Points on a hilly landscape, in no order, each with its height.
From any point a climber takes the steepest step (rise divided by distance) to one of its 2 nearest points. It stops when none of these is higher. Distance is the straight distance between rows; heights are no part of it.
K113 h=31.2: [ 12  -5   4 -17  32  -8   1  13  23 -20 -17   2  13   1  38   4 -16  28
  -7 -43  -3 -19]
K482 h=68.3: [  1   5  23 -12 -29  -4 -18  55  -2 -16 -35   7 -12  -5 -15  14   5  25
 -12 -28 -10 -12]
K157 h=12.7: [-18 -23 -32  -4 -28   4  -5  11   6  27   3 -12  12  -9  13  -1 -23  32
  18  14  34   2]
K545 h=40.3: [ 20 -19 -25  -1  -6  26  25 -61 -18 -13  11  -5  -8  40   5  -7 -13  10
   4  49  11  -5]
K472 h=34.5: [ -3  18  -8  20 -36   3  -6  -7 -23  13  10   4  -9  73  19  12  -8 -22
 -25 -17  19   5]
K257 h=36.8: [-22 -15  45  -4  11 -16 -32  -5  -9 -19 -23  -1  15 -24 -47 -49   2   7
  24  11   5  19]
K810 h=17.4: [-14 -14 -35  15   3  11   8 -50  35  -3  13  16  15  -8  38  -4   9 -22
  -7  37 -16  -9]
K16 h=8.9: [ 24  12   6  -2   0  18  13 -14  30  11  -6 -13 -22  58  27   8  -7  31
   4 -17  31  -1]
K656 h=70.0: [ -6   3 -17  -2   3  -9  -9  11 -36  16  24  -3  -8 -42  -3  -4 -14  -9
 -15  13 -15  17]
K873 h=28.7: [ -9 -11  12  -9  -6 -30  -6  48  -1 -13  -4 -22   9 -20 -30 -28  17  18
   5 -24  19  17]
K341 h=25.1: [ 11  -3  23  11  -6   3  -9  32 -34  12  -1   1   3   1 -30 -17 -18  18
  20  -7  30  23]
K180 h=38.1: [ -8 -26  21  -9  24 -11 -24   3  17 -44  -8   2  -2 -58 -32  -9  -5  -1
  -3  13  -3  -1]
K591 h=25.4: [ 19  39   6  11  20 -14 -20 -18  -2 -19   8  -2 -26  -7 -43  16   8 -44
  15  -8  22 -21]
K260 h=29.2: [  5  13 -13 -15  -3  14  16 -22  29  -2  11  10 -23 -11   0  44  26 -12
  15  13  -1 -26]
K297 h=14.3: [ 12  -7  26  -1 -18   2  43   0  -5   0  28   2  20 -17 -14 -11  30  14
   5  20  -1  27]
K587 h=9.3: [ -5  -7  27 -25  -4 -30 -39  18 -19 -36 -22   5 -13  -7 -14 -45  41  19
 -15 -23 -34  -7]
K961 h=31.1: [ -8 -15  40  -7 -16 -11 -39  14 -20   6 -25   5  23  -3 -26 -34 -11  27
  25 -14  19  24]
K544 h=43.1: [-26 -31   2 -13  10   8  -9  36 -22   1 -22  -8 -30 -38  15  -3   1   4
  -7   6 -55  -7]
K132 h=15.8: [-12 -26 -32  13  -8   6  -5   8  15  15 -14   3   9  -9   3  16 -37   3
 -11  30  40  10]
K241 h=7.6: [ -6  -2  17  26 -14   8   6 -24   3   1 -34  40  -1  37  15   0  12  25
  19   7 -12   4]
K85 h=42.0: [-22  13   1  22  -9   9  38  23  -9  12  12 -30   7 -16 -24  18  -6 -27
 -21  -4  -5  24]
K475 h=19.8: [-18 -14 -15  29   1  15 -12  13  -5   7 -25  25  -9  -7   9  17 -16   6
 -19   2  14   0]
K687 h=16.1: [ 27   5  10 -14  -3  -1 -14  -2 -42  -5  27  17 -18  -1  19   4  21   5
 -20   4  -4  -2]
K870 h=32.9: [ -9 -19   0  -9   4 -27  -4  49  -4   0   6 -28  -6 -43 -24  10  13  18
  -8  14  12  24]
K937 h=58.3: [ -9 -16  18 -23   2  22   6  20   8  -1  31  10   7 -39   7   1 -21 -16
   5  23 -37  10]
K187 h=45.3: [  4 -10  13  -7  15  -3 -37  16  14  -5  -5  26  23   2  27  -4 -19 -12
  38 -13  -9   7]
K817 h=8.4: [ -5  11   4  15  11 -17   7   4  26  26   0   5  20 -18  10 -32  16   5
  22  -5 -11  20]
K953 h=27.8: [ 28  16  -9 -16  -7   5   2  -2   4  16  19   4 -22 -10  -9  37  26 -23
  12  11  31 -27]
K571 h=26.0: [-28 -37   5  14  19 -10   4  -6  18  12 -22   7  16 -41 -10  -8 -23  11
  -9  43 -17  28]
K333 h=10.3: [ -6  16   8  17 -11 -26  10  10  30  32   8  -7   1 -38 -25 -33  17  27
   3  -4   4  15]
K425 h=24.2: [ 14  17   9  25  20  -3  -5 -15  -9 -15  11  11 -20   9 -34  12  11 -81
  -7   7  12  -3]
K233 h=42.3: [ -6 -18  49  -1  23   4 -45  14  23 -44 -12   6  -2 -22 -33 -37   6   0
  13  -2  -1  19]
K512 h=53.8: [ 20   1 -16  16   5  39  -5 -32  -1  25  -6  15 -18  21   5   0 -20  -6
  29  26   9 -12]
K291 h=25.3: [-21  18 -32  10 -10  29  45  -6  -6  21   4 -33  -3  36  -3  21 -19  -9
   7  -9   9 -16]
K666 h=48.9: [-12  16 -14  21 -20 -15  19  15  28  -7 -11 -11  15   6  -6  15  12  -4
   6 -26  18  -3]
K981 h=25.2: [ -2 -19  13 -24  -7 -14   9  27  -8   1   1 -14  42 -31 -10 -13 -11  38
   1 -10  21   7]
K882 h=45.8: [ -6  18 -12  16   1 -13  50  15  28  -7  11 -27  19  -9 -15  13  15  -3
 -11  -3  20  17]
K603 h=63.0: [  9  -2  -9 -28  12  12  -1  15  -3  18  46 -14  -6 -47  -4  14 -30  -5
   1  27 -14  10]
K251 h=30.5: [ -6  10   4 -13 -18   7   5   0   3 -23   6  20 -18 -12   0  29  39   5
  29  -2 -34 -31]
K347 h=24.0: [-20 -33  12  15  19  19  -3  10 -21   0 -31   3  11 -17   7   2 -35  23
  11   6   4   6]
K493 h=11.8: [ -3  -1  22 -18  18 -24 -28  13 -10 -52  -7 -36 -18 -10 -27 -32  47  13
  -9 -35 -31 -11]
K405 h=15.1: [-21   0   6   8  31 -11   7  17  13 -30  -9 -21 -25 -26 -19   9  31  -2
  -1 -11 -31   2]
K82 h=37.3: [ -7 -24   4 -35 -10  13  -7  40 -17  -4   0  -2 -13 -27  11   9  14   4
   5   4 -28 -21]
K801 h=9.5: [  8 -16  28 -12 -17 -38 -52  23 -34  -9 -18  23 -13 -21   4 -39  29  14
 -27  -8  -5   2]
K907 h=16.9: [ -3   3   5   7  33 -14  26  10  28 -38   2   2   1 -10 -14   4  30 -21
  31  12 -22   2]
K494 h=36.7: [ 23  27 -11  21  25 -11 -13 -12  13   7   0   2  14   8  10   8   1 -62
 -39 -28  15 -16]
K564 h=40.9: [ 20  38 -13   4  -7   4  -6 -27   9   7 -17  14  12  60 -18   4 -21 -43
  30 -16  -3 -10]
K762 h=30.0: [  0  -7  -7 -33 -10  -3  -6  10  -2   5   9   3  -7   3  56  -2  38   7
 -18 -15 -22 -29]
K239 h=4.3: [  7 -25  24  22  27 -17  -8 -26 -18  -2 -34  20   6  19  15  -3  -1  34
  15   1   0   5]
K954 h=30.6: [-12  -4   0   5  23 -21  -3   1   3  -8   5 -13   5 -56 -32  10 -29   9
 -45  20 -24  18]
K508 h=47.1: [ 22 -15 -24   3  14  42   4 -35  14  -5  -5   6  -7  23  26  -3 -23   8
   5  56  15  -2]
K299 h=35.1: [  5  19  -1  26  24   1   0 -19   5 -10   0  24 -11   6  23   6  10 -31
 -44 -29   3 -16]
K959 h=18.2: [ 12   9  -3  24  45  -3   9 -20  32  -9   2  -3   3 -15  13  16  16 -35
  19   7 -30  -3]
K215 h=10.7: [ 21  -5   8  -5 -12  26  28 -12  -2   4  18   1 -25  36  11  21  17  20
  -1  10  32   3]
K42 h=13.4: [ 21 -15  20 -11 -27 -11 -10   9 -34 -18  12  29 -19  -9  -4 -18  29  15
 -28 -15  -2  -5]
K380 h=22.1: [ 14  21   3 -10 -19  18  28  10  12 -21  19 -11  27  27 -14   3 -10 -14
  34  -6   9   6]
K530 h=26.3: [ 25  44 -16  -3  -5 -19 -13 -21   8   6  -1   1   0  -6 -31  12  18 -25
   6 -13  29 -31]
K982 h=56.1: [  2   5   4 -27 -28  -9 -23  30 -17  -9   8   3  19  29  20   8 -15  18
  23 -19   5  13]
K866 h=45.7: [  0  15 -34  -5 -37  31   6 -39 -23   4  24   6  13  17  -2  -1 -24 -44
 -21  16  31 -27]
K307 h=28.8: [-26 -17  -7   6  25 -23  -8 -11  14  24  11   7  15 -37 -11   8 -17  11
 -39  54 -19  35]
K12 h=39.4: [ 25  38 -14  -6 -18 -13 -27 -41  20  33 -23  20   4  58 -15  18 -14 -34
  12 -17  26 -22]
K500 h=43.9: [  4  32  -8   3  -1  10  20 -18   5  10   5  10  14  58  17  -9 -18 -31
  35 -10 -18 -11]
K542 h=58.6: [  9  14 -17   8   0  13  -6 -29 -18  24   6  12 -14  -2 -16   0 -24 -10
   3  -9  11 -13]
K834 h=5.5: [-18   1  25  10  11 -10  -3 -10   1  38 -21  12  15   7   8 -51  -6  31
  33 -12 -30  13]
K131 h=20.2: [ 12  19   0  -8  -3  30  22  -4 -16 -20  22  -8  12  45   8  21 -21   0
  -4 -20   7 -12]
K319 h=62.7: [  4  18 -11   4  -3   0   0 -13 -30  26  28  -7 -13 -27 -14   3   0 -19
 -31  -6   0 -14]
K175 h=27.3: [  9  -1 -25 -12 -15   2  -5  -3   9  15  32 -13 -20  20  61 -14  21   4
 -18  -5  -2  -7]
K665 h=45.9: [ 19   2 -15   0 -13  31  41 -60   5  13  12 -11  -7  19 -14  11 -26 -18
 -25  53  10  -2]
K396 h=51.4: [ -2 -12  17 -16  -3  20 -17  12  -5  -7  17  31  15 -12  20 -16 -19  -6
  13   7 -13   8]
K169 h=13.5: [-18 -14   5 -11  34 -16 -15  12   4 -43   6 -32 -34 -39 -38 -18  37   5
 -26  -1 -35  -4]
K507 h=48.2: [ 11  15 -28  -4   7  27   3 -33   7   6  14 -10   1  57  29 -13 -21  -8
  34  17  -5 -15]
K196 h=33.0: [ 12   1  -4   9  27   6  -5  -4  19 -22 -12  17  16   1  24  -5 -29  -7
 -34 -35  -1 -15]
K458 h=61.6: [  7   8  26 -22 -22 -36 -24  37  -7 -13 -13  -7   3  23 -13   6 -10  37
  11 -46   7   4]
K343 h=28.4: [-11   7 -23  17 -15  25   6  -1 -29  28  -5 -22 -13  50  24  27 -21   2
 -15  -7  21  -9]
K906 h=37.0: [-22 -17   3   5  -2  -1  16  49 -24   4   6 -31 -17 -20 -16  26  -1   0
 -13   5  -7  30]
K965 h=11.4: [-15  -9  -4  13 -28  25  17 -14  38 -12 -21  17  20  38  32 -13   8  19
  31  -4   3   2]
K91 h=22.8: [ 26  22 -10  16  24 -18  14 -19  14   5  12 -17  -6  -4 -28  16  13 -63
 -16  25  12   9]
K71 h=41.1: [  9  26  -7   3 -42   7   1 -17 -27  14  28   6  17  32   7  -9  -9 -37
 -13 -20  41  -4]
K189 h=18.3: [ 24   0  13 -27   0  16  20  -9 -34 -20  32   3   2  14  15  -6   1   5
  -2 -13  -7 -18]
K429 h=50.2: [  1 -12  32 -32  -3 -25 -46  15 -25 -12   3  16  30  20  21 -13 -23   3
  18 -31 -12  15]
K139 h=60.2: [-13  -3  22   6  -4  -7  -6  33   7   0 -34  14 -13   4  15  11  21  23
  -7 -33  -9   3]
K523 h=14.5: [-28 -13 -23  17 -15  21  26 -17  43  -5  -9  12   7   7  39 -15   7   2
  14  25  -7  -8]
K36 h=27.0: [-12 -17  -1 -22  -1  28   0  13  -1   2 -23  -1   4 -26   1 -10 -32  36
   9 -14 -17 -11]
K778 h=23.4: [-14  15 -46  15  11  18  28 -31  13  40   2 -35 -10  12  -6  12 -12 -19
  -9  24  11 -12]
K103 h=19.5: [ 17  -1 -26  26  26   1  -1 -22  19   2   9  18  15  -5  17  -2  11 -31
   6  20  -5   7]
K832 h=53.5: [ -7  18  -6   6 -14  -1   9  25  24   4 -16  -6   9  47  22  27   3   0
  15 -36   8  12]
K105 h=58.2: [ 10  26  26 -12 -39  -9   6  23  15 -16  -5   6  11  41  -6  19   0  22
   6 -56  11  -2]
K312 h=21.6: [-11  -8 -26  12  -3  -4 -13   1 -13  41 -21 -14 -31   7  42  10  25  19
 -18   0 -10  -9]
K104 h=21.3: [ 25  -1 -11  11  30 -21  11 -18  14  -4  15   5   7 -25 -16   3   0 -27
 -22  39  -4  13]
K602 h=34.8: [-21 -28  25  14  14 -17   5  10  -2 -43 -29  -3   4 -45 -40  -7   5  20
 -18   0   1  17]
K586 h=38.2: [ 24  29 -13  15  11 -17 -35 -19  10  33 -15   4 -11  37   2  22   3 -43
 -19 -20  31 -32]
K184 h=32.1: [-23 -12  -1  14   2 -35 -11  -1  -2 -28  -6 -15  -6 -57 -54   7   3  25
 -36  14   0  21]
K925 h=24.5: [ -9 -11 -24  -3 -21   5   4 -19   6  41   6  -8 -21  15  51 -10  31  28
   4   6  -2  -6]
K470 h=52.1: [-32 -12  16   8   3   1  -9  39  18  -7 -38  15 -19 -35  13  -7  19  15
  -8 -12 -34  -5]
K351 h=13.7: [  4 -17   0   7  -4  19  23   6 -28   2   8  -6  -6  19   4  19   3   9
  12  11  18  17]
K378 h=23.7: [ -7  10  -1 -12 -16   3  27  22  -1 -21  19 -19  40 -12 -22  -3 -17  13
  23 -14  21   1]
K938 h=12.0: [ -2 -10  24  -7  -4 -26  27   7  23   0  17 -13  17 -34 -35 -30  21  16
   4  24  -2  34]
K368 h=18.7: [  1   0  21  22  -3   0  35  12 -22   2   0  -6  -2   5 -25  -9  10  24
  14   2   8  29]
K265 h=20.8: [-22  -1 -41  16  18  -1  -6 -13 -21  52   1 -24 -19  -2  16  24   6 -11
  -8  19  -4  -6]
K222 h=49.6: [ -3  18 -35 -10 -30  33  18 -43  -1   6  25 -12  11   6 -29  12 -45 -45
 -32  48   2 -15]
K772 h=3.2: [  3 -10  17  -7  26 -18 -23 -24 -16  20 -14  13  16  33  37 -24 -13  28
  29  -7 -14   4]
K38 h=33.3: [  4 -12   4 -36 -11  -6  -3   9 -23 -10  -5  14 -14  -6  25   1  37  11
   7   0 -53 -21]
K510 h=29.3: [ 25 -12   6 -33  26  11 -13   3  -6  -1  -7   8   6  -8  18  -5 -37  35
  11 -12   8 -16]

For each start below, name the point where the climber stops.
K36: K656
K265: K222
K591: K482
K42: K458
K564: K656
K870: K458
K762: K482
